Points, in no order, along strands that fork, close into loops and pass close to each other.
In the rows, 128 means zero.
Two points are linked if the straight distance between their rows is under 36.2. Some points are linked to none.
sez: 133 105 133 128 138 59 102 110
rek: 185 145 114 141 125 153 136 163
dezuv: 127 175 206 113 92 144 108 117
Bado: 117 135 111 130 126 122 111 129
femi: 107 144 102 138 108 161 113 127
Bigon: 198 142 101 131 143 142 129 167
Bekev: 141 125 169 103 120 87 106 110
Zuda: 189 117 105 148 156 134 137 142
dukuf: 125 105 104 149 185 101 131 117
Siba: 195 129 109 144 150 125 133 153
Muf: 141 112 149 109 138 60 105 117
tuvoz: 140 163 176 83 113 132 106 141
mab: 127 116 110 138 152 84 107 120
loda: 112 76 85 141 184 107 131 92
Dip: 189 120 87 129 151 166 142 149
Giziv: 123 132 129 122 106 112 109 125
rizad: 125 114 107 145 173 94 125 125
tasu: 87 83 97 170 132 146 132 68
bomiz: 84 171 198 113 83 163 124 116
kapa: 137 142 131 121 135 105 134 160
buk: 169 152 125 141 112 149 146 168
bav: 132 133 124 128 146 92 125 147
verop: 125 152 167 103 82 147 113 124
Kada: 147 123 116 155 164 110 143 140
rop: 146 152 168 90 133 110 131 159
Sesod: 126 111 121 138 132 80 104 109
pap: 124 129 145 118 100 109 110 119
fazu: 181 86 76 131 158 150 152 132
narik: 27 150 128 133 72 160 114 104
Kiz: 152 104 110 157 174 118 151 126
bevul: 106 60 73 140 180 111 147 98
ros: 119 88 93 145 187 106 133 104
Gavon: 125 147 144 102 90 137 112 136
gaf: 159 142 136 136 133 109 144 164
zenal: 148 120 171 99 139 67 102 111
Vokis: 111 66 76 146 176 119 163 110
Bira: 128 75 89 149 177 123 165 115
fip: 76 93 72 149 96 205 142 84
pupu: 85 69 86 162 133 141 137 65
zadet: 139 87 100 155 179 121 160 119
rimi: 140 129 137 117 150 73 127 148
zefaz: 92 74 68 140 143 152 138 89
vedes: 99 140 168 124 80 134 128 112
ranud: 43 135 141 131 93 124 118 104
Kasu: 167 151 174 99 133 107 144 166
Taver: 68 161 180 114 78 162 129 117
Kez: 33 152 145 117 69 162 117 108
fese: 120 125 103 145 160 131 132 130
kezup: 143 140 167 90 129 100 106 128
dok: 139 170 197 104 97 138 102 119
Fazet: 104 150 173 116 71 151 127 119
Gula: 144 151 170 85 125 115 111 142
tife: 54 154 158 123 71 159 131 117
munem: 33 144 122 153 86 159 122 104
kabev: 146 122 140 122 161 60 129 149
neti: 94 160 92 133 101 222 130 139
dopop: 108 133 155 127 86 123 122 112
biv: 116 133 103 139 143 130 118 130
tisok: 185 141 162 113 124 105 145 169
Sil: 180 98 97 147 164 139 149 129
lizab: 127 156 131 116 115 136 132 165
bufak: 141 168 185 89 103 141 100 130
vakog: 140 154 128 133 120 141 146 169
zot: 180 136 126 147 137 115 141 159
Dit: 194 137 91 126 152 161 134 166
sofaz: 187 103 78 123 164 160 147 145
Tis: 161 165 125 139 101 169 148 175
tavu: 104 174 204 116 88 152 117 116
luf: 120 150 129 107 105 135 117 147
vel: 91 63 67 148 135 145 137 74

A tip is a point with one link. Name the tips that can be reached along the links from each point below, in the order of the rows.
vedes: fese, kabev, Tis
Bira: Kada, munem, tisok
pupu: tasu, zefaz

A fork is a point with three links, a tip a point with one. Leave the first point through the second and follow the links. Name the first fork or tip that comes.
bomiz; Taver: munem
kabev; rimi: Siba
Taver; bomiz: Gula
Fazet; vedes: fese
zefaz; vel: tasu
verop; Gavon: buk
tasu; pupu: zefaz
Sil; fazu: Bigon
zot; gaf: kabev
Gula; rop: tisok

Name the points in between on the shortest way along the links from the first point to the second, in order.
loda; sez: ros, dukuf, rizad, mab, Sesod
Kiz; dukuf: zadet, Bira, Vokis, bevul, loda, ros
kabev; Zuda: rimi, bav, kapa, gaf, zot, Siba
vakog; Bigon: buk, rek
dok; Muf: bufak, tuvoz, Gula, kezup, Bekev, zenal
